Points on a hilly landscape, in no order, each with its height.
From any point a ball takes the steepest step (drop divided by distance) to one of its 2 nearest points. It stops when none of these is lower. Distance is the straight distance between rows; heights are no part of it.
(404) (h 422): [114  90 141 110 114 109 107 108  65  98  91 129  93  77  63 107  73 116
  94 101 127 143  96 104 112 119 119  89  81 104 104  80  74  99 117  69
 124  89 110 118  92  78  87  92 134  77 100 106 119  81  90  96 114  94
 113 104]
(112) (h 679): [114  94 168 120  75  76 106  71 118 101  96 131  99 101  84 116 113 104
  36 110 106 105 111 126  93 118 122 153  88 100  92  88 100 103  84  76
  99 118  82  95  86 112 114  97  88  91 108  76  78 153  70  55  95 140
  94 104]
(596) (h 211): [ 97  99  92 102  92 117 113  82 108 108 113  76 103 129 117 100 119  78
  94 104 100  92  85  95 103  96  78 101 106  90  98 126 124 105  82 129
  89 106  96 109  88  74 108 100  64 108  95  90  81 119  97 126  99 110
 113  91]
(284) (h 395): [123 106 122  97  86 104 102 103  72  79  83  90  83 105  65 112  55 105
 102  98 126 124  95 107 137 118 116  83  78 134 107  82  82 113  99  73
 125  93 104 108 121 127  99 111 129  77 104 108 123  89 100  99 125  96
 128  99]
(986) (h 595): [ 88 112  85 105 117 118  76  88  88  84 107  99  71 111 130  60  58 104
 152  90  90 127  96  90  87 100  95  79  85 102 103 123 140 116  76 118
  86 118 124 105  79  57  94 109  97  92  65 105 106  94 102 135 115 104
 142  71]
(834) (h 337): [123 101 107 125  99 120  94 103  82 124  90 133  87 100  34 103 100 126
  85  89 126 104  98 124 100  89 108 113 126  88  92  66  76  94  98 104
 129 107 102  91 101 103  89 138 105  78 114  68 106 105  79  89 146  80
 115 114]
(797) (h 389): [127  89 131 122  94 113 107  94  89 119  91 155 112  73  57 110 115 114
  59  86 128 114  98 120 107 110 110 129  96  69 101  66  69  85 124  82
 107 105 100 108  91  78 101 102 116  76 134  67  90  98  63  72 101 108
  79 128]
(317) (h 468): [110 117 115  93 134  84  89 119  66  84  81  92 100 116  72  90  73 122
  92 134 111  95 123 101  80  73 110  85 105 142 103  92  88 109  79  88
 142  96 111  94  73 130  84 101 122  91  69 120 136  98  87 121 145  51
 145  82]
(275) (h 667): [127  92 160 119  84  84 118  68 103 104  94 101 109 106  87 117 129  88
  45 120 126 120  90 117 105 110 109 131  77 100  97  91  91 106  93  72
 101 104  90 110  81 101 121  82  91  96 111  92  86 132  64  75  86 139
 101 107]
(1029) (h 457): [126  83 133 121 123  93 112  90  76 106 100 118 105  86  79 113 132  95
  65 121 131 119  83 102 109  99 100 101  80  84 101 104  74  91 107  86
 105  98 104 120  60  60  94  71 100  96 111 101  96  97  72 106 103  98
 101 103]
(856) (h 397): [ 68 102  74  98  76 104  88  97 149 117  99  99 120  99 120 103 126  88
  94  77  63  60 112 107  92 100 105 132 136  80  89  90 108  84 100 137
  87 105  68  87 144 112 116 125  87 132 123  87  73 123 121  76  68 105
  66 112]
(755) (h 504): [ 80  82  81  98  74 122 102 105 134 114 105 139 101  53 100 108 107 110
  95  75  96  99 108 107  95 122  97 122 103  59  94  84  92  77 132 117
  71  88  84 102 136  77 106 107 112 103 131  89  85  86 110  65  70 128
  49 141]
(57) (h 405): [ 91  91  75 116 139 100 115  99  94 123 112  88 125  96 122 103 177  83
  95 120 105  69  99  63  92  60  72  92 123  82 105 132  84  64  99 120
 103  97 108 111  71 106  90  93  63 129 103  97  81  84  86 125  78  75
  87  88]
(1028) (h 483): [111 105  96  93 142  90 110 121  55  96  89  88 105 112  69 101 107 130
  99 134 110  89 122  89  79  43 104  84 110 132 114  98  91 103  86  94
 136  96 117  87  66 149  84 118 100 113  77  95 126  91  87 135 140  34
 129  92]
(324) (h 392): [ 90 127  70  83 147 101  86 123  63 106 109 115 104 117  92  77 107 125
 134  96  98  76 131  75  62  46 105  85 121 112 109  96 113  88  83 123
 120 115 124  90  69 117  82 122  95 110  68 100 123  73 102 124 138  44
 133  81]
(213) (h 570): [ 90  90  77  83 111  54 106 123  85  92 109  38 118  94 106 103 130  95
 109 111  98  63 111  90 141  84 110  78 115 144 131  98  77 101 131 105
 112  73 101  84 116 187 100  89 101 136 127 134 105  73 111 107  67  74
  87 120]
(454) (h 479): [ 92 109 103  90 120 104  78 104 102 103  91 140  81  90 103  73  58 118
 122  84  93 111 123 111  62 105 111  91 107  87  89  94 114 109  93 100
 109 116 106  94  85  68  79 110 119  72  71  98 117  98 102  91 125  94
 121  80]
(975) (h 439): [ 98 120  65  84 121  96  85 137  82 106  88 103 114  85  72  88  84 124
 110  94 108  80 135  99  99  90 107  85 110 115 105  72  73  88 106 105
 117  88 105  91 118 123  81 137 119  90 103 114 132  69 113  86 108  66
  95 105]
(621) (h 463): [ 83  84  70  90  99 111 105 106 112 106 116 104 105  66 135  94 123  85
 118  89  89 105  99  81 109 121  79  91  90  71  95 123  99  77 125 107
  61  89 100 115 111  62  94  91  97 107 100 109 100  69 122 108  63 128
  60 108]
(516) (h 321): [ 53 104  89  93  64 106  83  83 161 104  99  90 106 106 125 109 102  82
  83  69  53  80 115 116  92 120 110 134 120  89  79  94 126 100  79 133
  77 110  68  87 146 102 119 125  75 130 117  88  70 144 118  76  74 124
  80 120]
(926) (h 175): [ 99 126 100  65  90  82 100  95 104  55  91  44  93 145 122 102  45  88
 122 116  95 108  94  92 113 106  93  75  79 146 106 120 125 124  72  81
  97  92  99  86 123 151 117  83 104 103  66 126 122 113 114 119 116 113
 130  79]
(247) (h 276): [ 95 112 114  93  55 103  92  88 134  93  87 108  90  95  91 102  72 107
  93  81  92 101 103 118 114 124 119 131  94  98  89  67 103 105  92 101
  92 101  71  96 145 110 114 121 115  98 120  89  99 135  98  56 105 121
  92 119]
(992) (h 416): [102 122  64 101 134 114  78 132  64 118  89 119  99  96  63  78  98 141
 116  94 106  76 126  90  81  66 108  93 121  96  99  83  90  87 101 120
 122 103 113 101  92 109  74 144 105  92  89  94 124  64 103 103 136  55
 125  92]
(709) (h 193): [102 117  89  87  69 104  88  92 120 106  85  92  82 131  81  92  52 123
 102  86  94  99 104 115 114 102 112 107 105 123  98  77 121 121  81 104
 103 108  89  81 146 134 109 134 104  87  97  92 115 125  94  86 133 105
 119 103]
(490) (h 238): [ 90 123  81  77  99  89  98  91 100  71 102  52  94 150 136  82  50  93
 139 104  78  99 105  81  90  83  96  79  93 135 110 135 150 130  69 107
  90 101 111  84 105 127 103  98  78 116  53 114 111 112 110 137 124  96
 140  76]
(678) (h 428): [108  96 137 112 127  94  92 104 105 109  94 164  82  75  85  94  96 116
  72 100 105 102 119 123  50 101 117 132 103  68  90  89  93  98 107  73
 111 123  94 103  55  73  92  84 113  69  86  73  92 117  75  72 127  98
 111  98]
(982) (h 445): [121 115 120  98 106  90  87  97  84  80  77  97  73 127  82  95  43 126
 101 119 104 115 107 115  93  84 111  91  99 128 101  89 115 127  75  81
 131 109 114  91  96 125  94 107 118  76  64 109 126 119  82 109 151  76
 151  73]
(1048) (h 421): [ 89 121 107  79 155  77  82 121  90 100  95 136 106  80 122  87  92  99
 112 115  90  94 137  89  45  86 107  94 102  94  99 111 108  90  94  94
 112 108 111 103  69  83  77  80 115  96  52 119 117  93 115 113 105  68
 108  69]
(983) (h 368): [ 91 102  92 136  52 145  91  96 114 113  91 114  80 131  68  83  77 104
 117  60  92 116  78 134 125 106 105  97 107  89  96  89 126 124  88 133
  92 130 103  92 125  74 115 131  74  87 128  52  88 122  90 103 126 102
 128 107]
(692) (h 208): [109  92 120 113  81  85 129  54 113  90 115  56 107 154 123 127 116  75
  74 124  89  99  81 104 101  94  82 106 100 114  95 140 147 133  79  91
  88 115  90  87  84  99 134  88  38  99  90  86  70 159  82 118 107 115
 121  84]
(358) (h 374): [106 104 131 127  70 113 102  75 118 103  95 107  90 126  87 100  94  85
  80  81  99 120  73 125  99 101 107 106 112  88  96  96 127 122  85 122
  95 122  94  89  81  68 113 113  78  99 112  64  80 134  69  97 120 122
 123 101]
(881) (h 272): [ 94 107 105  97 103  89 109  78 122  96  94  86  94 119 133  98 108  81
  96 109  79  86 102  85  73  90  91  99 109 111  93 132 135 108  78 113
  98 107  94 102  89  96 101  85  71 108  67 105  89 118  92 120 101 104
 119  69]
(41) (h 525): [ 68 115  58  65 112  96  77 143 117 112  95 130 118  61 125  80  79 114
 132  79  82  79 133  84  77 106  97  84 100  88  96  94  93  78 117 106
  75  91  98  99 127  85  85 112 127 101  85 125 108  68 138  84  85  96
  61  97]
(690) (h 611): [109  85 100 101  66 103  99  94 134 118 108 101 105  80  69 111 131 116
  74  84  88  79  93 118 116 101 117 135 111  92  85  56  75  81 115 114
 100 100  65  96 149 135 122 115 107 114 150  85  83 130  99  40  80 103
  59 139]
(156) (h 671): [117  69  94 107  87  95 111 101 107 119 107  65 105  82  79 121 144  93
  82 104 102  83  88  97 129  87 107 117 107 109  97  79  61  76 132 103
 102  85  91 102 126 140  98  99  99 112 145 119  89 107  92  77  71  95
  70 128]
(707) (h 604): [ 95 100  89  82 153  69  96 149  70 102 105  89 128  59  92 105 140 101
  86 127 112  66 128  99 111  82 111  77 130 122 114  86  47  84 123  87
 134  62 108  90  90 156  78  99 121 116 112 127 108  76 106  87  73  57
  85 105]
(746) (h 273): [ 74 106  70 104  42 143  93  85 116  92 104  88  88 118 102  86  68  88
 138  50  87 117  77 113 143 125  88  94  91  81 103  99 121 117  92 133
  80 108 105 107 146  62 108 124  96 104 123  70  91 100 123 108  97 127
 107 108]
(496) (h 135): [ 88 109  78 103  79 117  93  78 108  84 110  67  86 139 121  88  62  92
 136  80  84 102  82 100 108 108  86  90  92 101 105 121 144 122  70 122
  82 104 108 101 119  86 107 116  83 103  84  99  97 114 109 130 110 113
 132  90]
(1041) (h 467): [119  81 144 112 145  86 121  95  83 102  98 137 102  72  91 112 123  95
  65 130 113 113 105 101  69  96 100 103  86  77  97 105  76  83 114  67
 103  95 103 120  40  70  91  58 113  83  91 114  99  86  77 106 104  90
  96  92]
(326) (h 449): [102 100 101 101 154 101  85  92 103  97  98 139  83  90 118  74  92 107
 112 108  92 108 121 100  39  86 112 101 115  84  99 114 115 107  90 110
 108 129 116  96  52  56  82  88 109  85  55 101 103  99  99 111 116  77
 132  69]
(1185) (h 425): [103  80  72 103 100  86 115 103 101 117 121  52 134 115 105 113 158  94
  84 124  94  68  98  82 121  63  94 102 129 117 104 102  82  82 118 113
 112  82  98  91 118 165 107  97  69 132 129 103  78 100  93 110  76  72
  63 115]
(874) (h 573): [ 85 130  59  91 128 127  80 116  84 101 115 115  90 110 135  65  79 112
 158  84  73 105 116  76  75  88  92  77  99  97 103 117 122  96  82 131
  88 108 116 110  93  60  80 118 100 106  61 114 113  72 116 137 107  86
 124  77]
(42) (h 533): [102  70 110 108  70 116 111  95 115 110 108 136 108  59  81 110 122 110
  79  79 114 113  93 114 110 125  98 132  82  63  96  83  84  92 138  96
  80  92 100 107 114  84 115  83 112  99 141  83  89  91  89  58  63 145
  55 136]
(979) (h 393): [ 76 121 100  84 138  67  81 123 111 120  90 126 120  87 123  91 112  91
 102 112  94  75 136  82  60  85 113  94 120  97  96 110 104  80  93  92
 104 105  98  99  85 112  86  93 103 114  68 115 107 104 114  96  99  75
  84  81]
(164) (h 559): [ 94 111  81  74  89 108  81 120 111 113  88 133  95  73  86  99  73 124
  99  72  98  89 126 114  87 114 109 115 109  81  87  56  93  92 115 101
 102 101  75  91 134 106  98 127 134  89 110 108 113  99 119  52 111  97
  70 120]
(440) (h 617): [112  81 106  97 137  79 113 123  67  89  91  71 109  50  90 120 134  94
  87 124 112  89 110 100 123  99 108  85 108 117 111  93  43  94 128  72
 125  66 102 109  86 134  78  82 132 107 118 123 111  70  97  93  81  79
  98 108]
(1044) (h 354): [ 80  99  94  95 131  89  99 107 116 111 100 112 114  84 149 103 134  76
 101 114  84  83 119  70  76  96  94  97 108  88  88 127 113  85  95 101
  89  99  95 106  85  90  93  75  82 112  73 113  90  98 111 102  82 104
  75  89]
(71) (h 630): [120  87 110  98 144  73 122  95  44  72  91  55  99  70  99 120 141  78
  99 145 123  88  93  83 131 105  94  72  97 131 118 117  55 101 116  76
 123  64 102 117  66 141  85  65 113 115 115 127 100  69  97 124  85  88
 107 100]
(126) (h 307): [ 90  83 120 112 119  89 100 100 112 112 104 131 109  70 126 110 144  80
  66 121  90  84 113  78  64 100  98 116 100  63  89 123  95  86 114  76
  87  90  85 106  67  81 108  73  92 101  87 109  85 105  93  92  73 118
  67  99]
(1052) (h 310): [131  92 146 124 114  80 108  74 103 106  96 103  98 124  79 122 128 105
  52 132 118  89  96 108  71  73  99 121 115 114  98 103 100 108  79  85
 103 120  91  86  59 106 102  85  68  91  80  84  82 144  62  99 124  87
 129  83]
(938) (h 408): [119  88 127 113 107 106 106 105  91 118  92 160  97  80  61 105  98 121
  74  99 120 110 103 117  75 101 116 120 106  69  96  74  74  86 109  80
 110 108  96 110  76  79  87  95 117  66  99  80  96 103  76  70 120  97
  93 112]
(782) (h 514): [ 88  75  68  87  97  91 101 121  93  95 106  57 111  63 105 104 127  93
 115  96  98  79  93  89 129  96  96  95 104 113 113  96  70  80 136 118
  98  80 103 110 129 131  87  96 114 113 132 132 101  59 112  88  56  95
  62 119]
(491) (h 300): [ 96  89  99 116 100 115 119  94  96 111 123 102 110  98 130  97 133  83
 109  91 103 120  68  93 115 121  58  92  75  65  87 133 117  86 110 112
  71  99 111 124  68  22 107  82  80 106 120  86  75  72 113 124  67 133
  84  98]
(1103) (h 365): [ 88 130  93  81 133  79  82 117  97 104  93 118  99 127 116  80  96 118
 117 106  86  84 131  81  43  56 107  82 130 116 105 107 131  97  74 118
 121 127 118  89  72 118  84 116 101 106  54 108 117 107  95 116 132  52
 133  72]
(693) (h 485): [ 92 100  76  80 121  83  94 131  96 101 101  92 104  62 114  99 101 102
 114  94  94  82 112  84 113 111 101  89  96 113 105  89  70  90 125 101
 100  78 109 101 118 118  80  97 123 109 111 138 117  67 122  87  81  92
  76 106]
(696) (h 369): [109 122 119  78  98  85  93 113  79  65  88  82  84  99 103 107  37  97
 113 110 109 119  98 111 119 128 115  88  76 132 104  82  84 117  97  61
 113  86 102 102 129 131 100  89 143  79  82 131 138  89 121  87 108 106
 118  95]
(863) (h 440): [128  96 141 118 114  96 109  88  71 103  98 111  97 112  65 105  95 104
  83 108 125 125  88 109 105 106 113  99  88 101  99  89  82 107  96  77
 113 107 113 112  69  79  93  85 115  77  96  93 107 106  76 100 119  99
 123  92]
(390) (h 333): [ 99  86  83 111 107 105 121  89  82  84 120  41 113 126 133 113 149  67
 101 112 101  86  77  66 123  95  68  91  84 108 105 143 101  95  96 106
  91  80 110 112  76  98 116  83  58 124 104 117  83  89 106 146  84 112
  94  96]
(261) (h 450): [108  90 137 100 151  86 100 107  91 104  92 150  88  76  94 102 106 115
  80 123 107 107 120 108  45  93 102 109  99  69  93  96  83  90 103  71
 115 106 105 113  51  77  82  62 128  69  77 112 101 104  89  94 120  86
  99  89]
(634) (h 382): [100  71  80 103  78  86 123  95 119 107 115  48 128 131  94 116 129  94
  91 120  86  67  93  95 124  64  93 113 125 129 104  99 102 109 102 106
 103  95  87  70 140 170 120 108  68 123 127 104  84 126 105 107  89  80
  72 121]
(116) (h 259): [ 93  71 129  96 106  92 107 101 110 101 101 137  97  62 119 107 112  99
  77 111 104 112 111 103  72 126  92 117  70  69  89 107  93  91 115  64
  82  94  91 114  81  90 102  60 116  90  89 115  94  93  90  80  72 139
  64 112]
(37) (h 598): [117 110 139 123  66 119  92  80  95  89  93 119  82 107  91  86  68  89
  98  85 108 169  58 112 108 126 110  96  76  80 105 104 136 118  98  88
 106 122 111 101  80  43 104  93 103  77 106  78 102 101  88 104  96 127
 125  89]
(824) (h 589): [ 99 107  75  78 123  79 110 131  67  88 102  56 106  93  82 103 116 113
  97 121 113  66 121  97 122  79 110  75 120 143 118  86  68 102 123  95
 128  71 104  77 102 174  88 119 116 120 118 119 110  76 106 104  95  59
  99 121]
(1004) (h 372): [ 77  85  57 108 100 117 111  96 101  91 125  56 119 112 146  99 143  66
 127 107  89  79  82  72 123 104  68  88  97  94 113 131 101  88 103 129
  79  88 115 122  97  78 108  95  62 128 116 120  85  79 124 135  65 114
  82  99]
(930) (h 423): [124 111  98 105  87 112  92  98  72  84  88  83  72 138  68  91  46 120
 110  94 111 111  93 106 125  92 108  87  87 149 112  89 116 124  85  87
 119  96 106  86 116 143 104 116 114  87  84  96 127 105  91 117 149  86
 139  94]
(434) (h 498): [127  93 100 118 136  90 118  97  69 112  95  90 110 123  64 120 132 118
  84 131 111  75 107  83  93  41 100  96 123 125 102 104  89  91  89  91
 123  94 110  80  58 143  92 108  74 109  91  70 100  97  75 139 136  39
 116  94]
(1047) (h 424): [ 74  90  58  89  90  97 100 112 101  80 129  61 108  72 150 102 124  64
 143  97  85  92  85  67 125 114  74  84  82  96 107 132  97  82 112 105
  78  85 111 124 119  87  99  88  94 118 107 130  95  57 148 110  49 128
  60  96]
(403) (h 441): [117 105  98 113 112 114 100 111  47  85  93 106  85  84  68  91  74 121
 125 102 121 127  92 100 117 110 107  73  84 109 110  96  74  90 107  85
 124  91 116 120  87  72  79 100 126  81  93 104 119  63 108 117 124  87
 122 102]
(916) (h 295): [108 119  99 103  92 121  77 106 102 121  94 146  74  99  70  85  74 123
  94  73 102  92 109 135  78 101 117 112 120  80  85  57 102 104 100 114
 110 129  89  88 106  89  92 138 106  70  98  79 111 105  84  77 146  90
 115 102]
(277) (h 206): [ 83 116  71 102  67 128  79  85 115  84 107  96  81 119 121  74  42  83
 149  65  86 122  86 103 119 118  89  90  91  92  95 109 139 118  79 125
  73 114 107 102 132  61  94 118  98  98  87  81  98 105 115 119 103 124
 126  92]
(1153) (h 613): [111 113 108 123  78 131  90  82  78  84 102 111  81 125  97  70  66 108
 132  81 111 154  61  98 119 120  97  77  79  98 113 112 127 114  98  97
  98 115 132 109  79  49 103  98 102  83 104  83 104  82  94 120 104 118
 128  82]
(503) (h 324): [ 86 106  76 124  53 152  79 100  96 103  95 123  79 116  86  74  67 108
 134  54  94 138  68 123 129 127 102  90  94  78 103  92 121 118 103 131
  83 116 109 102 121  45 113 130  95  87 125  58  98  89 109 102 115 120
 119 109]
(702) (h 513): [117 100  87 123 125  99 115  98  90 128 103 106 109 116  58 117 149 120
  72 119 119  69  96  99  88  44  95 106 144  98  97  89  81  81  93 108
 118 103 110  85  83 131  84 122  75 110 103  64  93 104  76 116 125  45
 100 102]
(51) (h 210): [ 93  78 139  88  86  87 117 108 104  77  89 129  93  50 115 118  86  93
  97 115 109 134 111  99  87 140  84 109  61  80  93 108  82  93 117  48
  84  79 101 121  95 108 104  55 137  91  92 132 103  86 106  92  58 155
  56 112]
(1019) (h 340): [100 125 134  60 118  61  87 125 104  77  75  95 100 108 109 102  44 104
  99 124 102  99 120 113  96 111 117  88  87 135 106  86  88 119  84  65
 116  89  98  96 107 139  99  88 143  86  71 137 135 116 108  91 111  94
 129  78]
(722) (h 550): [112  75 112 116  76 105 118  95  93 108 111 113 113  62  77 118 123 102
  84  86 127 130  76 101 129 122  93 114  75  77 102  92  72  95 143  85
  92  90 104 118 112  81 104  90 112  88 141 102  93  74  94  79  65 132
  63 132]
(748) (h 252): [111 115 110 101  84 109  83 100 113 114  80 123  85 119  64  96  61 123
  90  87 106  95 109 132  83  99 122 115 120 108  88  62 112 109  85 108
 120 120  86  78 123 116 101 140 105  79  92  81 107 135  83  76 141  91
 125  95]
(1188) (h 306): [ 96 111 133  69 118  62  99 117 109  80  77  97  95  84 126 106  72  82
  89 132  97 104 119 103  97 120 105  91  80 126  98  90  83 112  88  53
 116  85  87  98 101 128 100  61 136  99  83 148 123 112 121  84  83 110
 106  87]
(175) (h 644): [101  66  80  94  64  99 100 109 131 119 113  68 116  80  93 111 144 108
  96  84  85  73  92 102 130  92 103 125 114  86  96  79  70  81 128 129
  94  93  74 110 158 132 116 103  95 130 162 108  81 102 110  62  58 100
  50 129]
(512) (h 567): [121  95 121 120  63 113 111  90  88 102 100 117 106  92  75 111  92  99
  97  81 125 136  63  99 138 131 105  94  79  94 106  89  93  96 121  91
  93  91 114 119 112  68 105  96 112  91 137  85 103  73 101 109  86 126
  98 116]
(1164) (h 641): [121  86 116 109 111  94 120  89  64  85  98  64 105  91  93 124 121  84
  88 118 133 110  84  89 135 102  91  87  80 124 107 113  72 102 109  76
 111  72 113 122  80 110  97  75 103 104 113 117 102  86  95 111  93 109
 104 107]
(467) (h 366): [128  89 127 130  84 119 105  92  97 125 100 129  97  99  39 111 123 118
  55  89 136 109  85 126 116 101 116 125 112  85 101  53  68  93 113  94
 118 102  96  97  98  96 108 128 109  88 139  61  96 105  66  72 111  92
  94 121]
(376) (h 585): [108  83  93  98  89 104 100 108 117 119  93 114 104  70  76 110 109 110
  80  90 103  91 105 109 102 102 110 127 107  91  96  62  75  93 112 108
 100  97  77  95 133 114 101 118 116  96 134  97 102 108 100  54  94  96
  63 126]
(631) (h 258): [101  99 147  71 104  78 110 104  93  64  87 117  91  74 119 115  64  87
 100 118 105 132 114 101  92 140  97 102  50 102  97  97  86 113 111  33
  99  86  92 116 104 117 107  48 146  88  80 135 116  95 110  82  68 136
  91  89]
(518) (h 270): [106 102  83  92  65 102 107  92 132 111 100  84 105 129  78 104  89 108
  95  90  83  73  95 111 105  84 103 120 123 120  97  77 113 113  88 119
  97 101  75  71 148 136 118 130  85 102 120  86  94 131 104  75 116  89
  88 115]
(161) (h 460): [ 83 119  77  72 124  77  87 138  95 100  96 102 120  80 105  93  92 105
 114 103  96  70 140  91 106  96 112  84 104 126 115  86  76  90 110 106
 104  84 101  88 123 139  89 117 118 107  97 138 134  76 126  86  99  72
  88  99]
(1005) (h 655): [122  88 132 109  98  84 113  89 103  99 102  83 105  92  95 122 123  80
  73 118 119 112  91 105 120 116  95 114  85 106 102  96  77  99  96  73
  95  90  92 110 103 106 116  76  96 100 110 111  97 119  81  91  91 124
  88 104]
(335) (h 532): [ 75 117  72  78  96 117  79 121 114 115  89 144  89  76 106  78  52 131
 122  69  82 101 118 112  81 124 111  89 108  74  88  78 114  99 107 114
  97 113  90  87 137  74  86 129 129  78  83  92 116  85 129  75 119 103
  87 105]
(60) (h 341): [ 86  94  86 117  64 132 102  88 106  95 118 110 109  97 117  95  94  82
 124  77 103 134  62 100 122 134  79  88  77  57  98 128 124 107 109 126
  70 116 110 115  93  24 104  99  92  96 131  71  84  70 121 120  78 137
  94 108]
(775) (h 271): [ 87 113  57  96  85 131  89 102  94  94 117  97  86  97 128  73  56 106
 169  67  84 119  90  92 113 121  86  78  81  89 102 119 114 103  94 121
  82 103 112 110 122  53  91 121 110  97  87  95 107  73 129 123 100 120
 105 100]
(764) (h 410): [ 89 109 109 130  55 135  88  75 133 106  97  98  84 137  83  98  73  87
  88  68  87 125  79 143 107 108 110 114 113  82  99  97 140 140  87 133
  89 135  97  83  94  74 114 121  65  96 120  49  74 137  79  99 123 115
 136 101]
(132) (h 109): [111 116 127  69  89  79 110  82 101  47  95  56  82 128 126 118  62  68
 107 123 109 124  84  90 112 126  88  80  65 142 106 117 112 118  80  60
  95  90 105 113 107 128 115  66 118  96  70 135 113 111 114 110 100 130
 124  73]
(557) (h 265): [104  76 101 122  94  98 136  70  95 101 128  44 127 158 115 127 139  82
  83 124  96  87  80  86 120  77  67  99 102 104 100 149 129 115  81 117
  87 107 105  87  82 102 131  93  33 113 104  80  71 132  90 142 110  98
 108 101]
(181) (h 505): [ 81 108 103  81 102 114  85 106 118 102  92 156  77  78 121  83  54 119
 107  66  79 122 123 118  60 132 115 103 102  69  82  99 121 107 106  98
  91 115  90  97 104  62  86 105 130  86  71  88  95  98 104  84 110 122
  99 100]
(121) (h 551): [ 75 132  61  71 122  99  82 133 103 110 100 116 108  81 138  75  79 107
 141  83  82  84 130  76  80  99  99  83 102 100 100 116 115  90  93 119
  89 101 109  99 104  80  82 110 112 107  61 111 115  70 125 107  93  91
  98  85]
(882) (h 335): [116  79  68  95  67  98 113  96 125 114 108  58 120 133  80 112 114 120
  98  97  80  67  98 106 121  71 105 115 123 124  99  87  90 100 107 124
 106  96  81  72 148 160 128 126  81 121 141  89  95 126 113  91  96  67
  69 120]
(3) (h 612): [111 110  96 110  87 121  83  75  87  67 111  92  62 141 116  67  51  99
 147  90 103 146  72 102 106 108  94  73  84 102 108 119 146 123  84 101
  98 107 131 104  75  56 106  94 100  84  80  99 108 100  95 138 116 115
 140  73]
(420) (h 378): [106  95  96 111 145  81 100  98  93 116  92 105 117 107 110 113 171  84
  74 139 110  67 107  68  72  55  88 105 134 103  99 118  88  69  94 100
 114  97 109 102  57 116  90  86  73 117  86  98  87 107  82 117  94  62
  96  80]
(933) (h 326): [ 84 125 107  82 127  74  90  94 113 101  92  97  98 124 131  89 104  90
 102 117  82  79 126  81  54  69 103  93 113 128 101 124 136 103  68 112
 108 126 106  89  78 114  91  88  79 114  46 107 104 124 100 111 116  73
 130  60]
(632) (h 301): [111  82  95 120  84  99 129  71  93  89 123  45 111 150 111 123 132  75
  95 115 104 100  57  82 134  96  71  93  86 112 106 149 114 108  96 106
  90  93 112 106  84  99 126  89  52 112 119  99  75 106 100 147  99 113
 106 105]
(727) (h 547): [ 91  90  71  75  87  74  99 130 112  90 116  29 117  90 106 103 127  93
 108 103  84  65  95  94 132  88 108  89 113 130 120  98  76  93 134 124
 100  78  90  91 148 174 103  95 103 132 130 141  98  83 118  88  62  85
  72 120]
(219) (h 203): [ 84 117  67  94  99 113 102  93  98  83 105  63  97 141 139  86  79  86
 147  96  81  97 102  81  93  85  80  91  86 116 111 136 138 120  70 118
  86  96 114 106 100 102 104 101  83 114  68 111 102 102 113 147 110  98
 136  80]
(962) (h 495): [ 73  96  74  83 113 108  99 124 112 121 106 136  99  64 122  95  91 108
 121  89  85 104 118  89  74 125  86  91 106  72  96 110  97  73 115  98
  75  92  95 103  96  65  80  90 119  96  79 108  93  74 126  93  81 113
  68 108]
(1119) (h 262): [100  90  87 113 113 116 112  83  98 101 124  96  99 115 126  91 135  81
 107 107 100 104  79  92 100 103  72  88  87  74  95 142 117  99  92 116
  80 101 105 121  61  37  99  84  73 113  92  98  91  92 104 133  87 115
 103  87]
(378) (h 583): [116 104 144 115  61 116 103  80  95  98  96 133 101  86  84  97  86 103
  86  87 117 158  67 116 101 136 103 111  65  76 102 101 114 108 114  87
  95 115 106 108  88  46 107  80 113  80 119  77  94  83  94  97  77 142
  97 106]
(1165) (h 207): [ 73 114  94  83  56 102  85  86 153  96  89  89  98 108 104  95  66  99
  90  67  79  87 109 115 111 121 118 130 113 100  83  74 122 112  84 111
  86 108  61  82 164 117 121 126 113 115 111  92  99 139 115  63  94 124
  93 112]
(486) (h 343): [116  99 128 110 127  76 102  89 116 115  94 104 109 115 103 122 141  89
  62 142 106  68 109  97  71  67 102 111 121 113  98 103  91  95  81  83
 107 110  95  86  65 120 104  80  70 105  84  98  94 138  75 105 109  75
 103  86]
(981) (h 334): [104 106 131 111  62 109 103  71 120  99  88 113  87 113  90  99  77  98
  80  85 104 127  87 125 108 124 113 117  89  95  92  84 119 117  87  97
  91 116  84  97 112  86 111 108  97  92 104  72  93 133  73  82 107 136
 106 103]
(204) (h 431): [ 98  80  70 110 131  90 109 108 101 120 112  72 135  97 119 106 174  81
  90 122 103  66 100  74 112  63  90  90 123 100 108 116  79  67 110 119
 106  80 101  99  89 132  99  89  67 134 118 102  86  91  90 109  68  71
  63 105]
(540) (h 466): [ 72  95  67  92  87 117  91 109 140 121 100 126 106  64 120 100 110  95
  95  63  64  80 111 111  86 117 106 121 118  57  81  85 101  86 122 125
  73  98  76  95 138  78 105 109 106 118 119  92  82 100 131  71  73 118
  51 125]
(600) (h 267): [115  91 151 114  90  80 120  64 117  99 104  79 102 143  99 130 132  87
  51 133 101  89  83 109  88  87  94 122 104 117  97 112 117 119  78  74
  99 108  81  90  70 116 128  81  50  91  91  93  69 150  70  95 113 117
 108  89]
(195) (h 314): [ 83 106  68 107  73 130 100  98  91  91 121 100  95  90 110  81  74 103
 150  76  99 129  76  93 130 130  85  85  78  86 100 120 107 103 107 116
  68 105 119 121 102  27  98 109 101  97 110  81 101  62 126 121  84 130
  96 104]

Call two points neighbours if one is among the 2 nearest of the other. Go from one point of each pair to the other, from neighbour to neighbour, staying as low as possible. Name the highest point that can't be avoided.
(51) / (404) | (403)
(692) / (709) | (204)
(596) / (709) | (1041)
(496) / (596) | (60)
(1165) / (496) | (764)
(596) / (51) | (696)
(132) / (496) | (490)
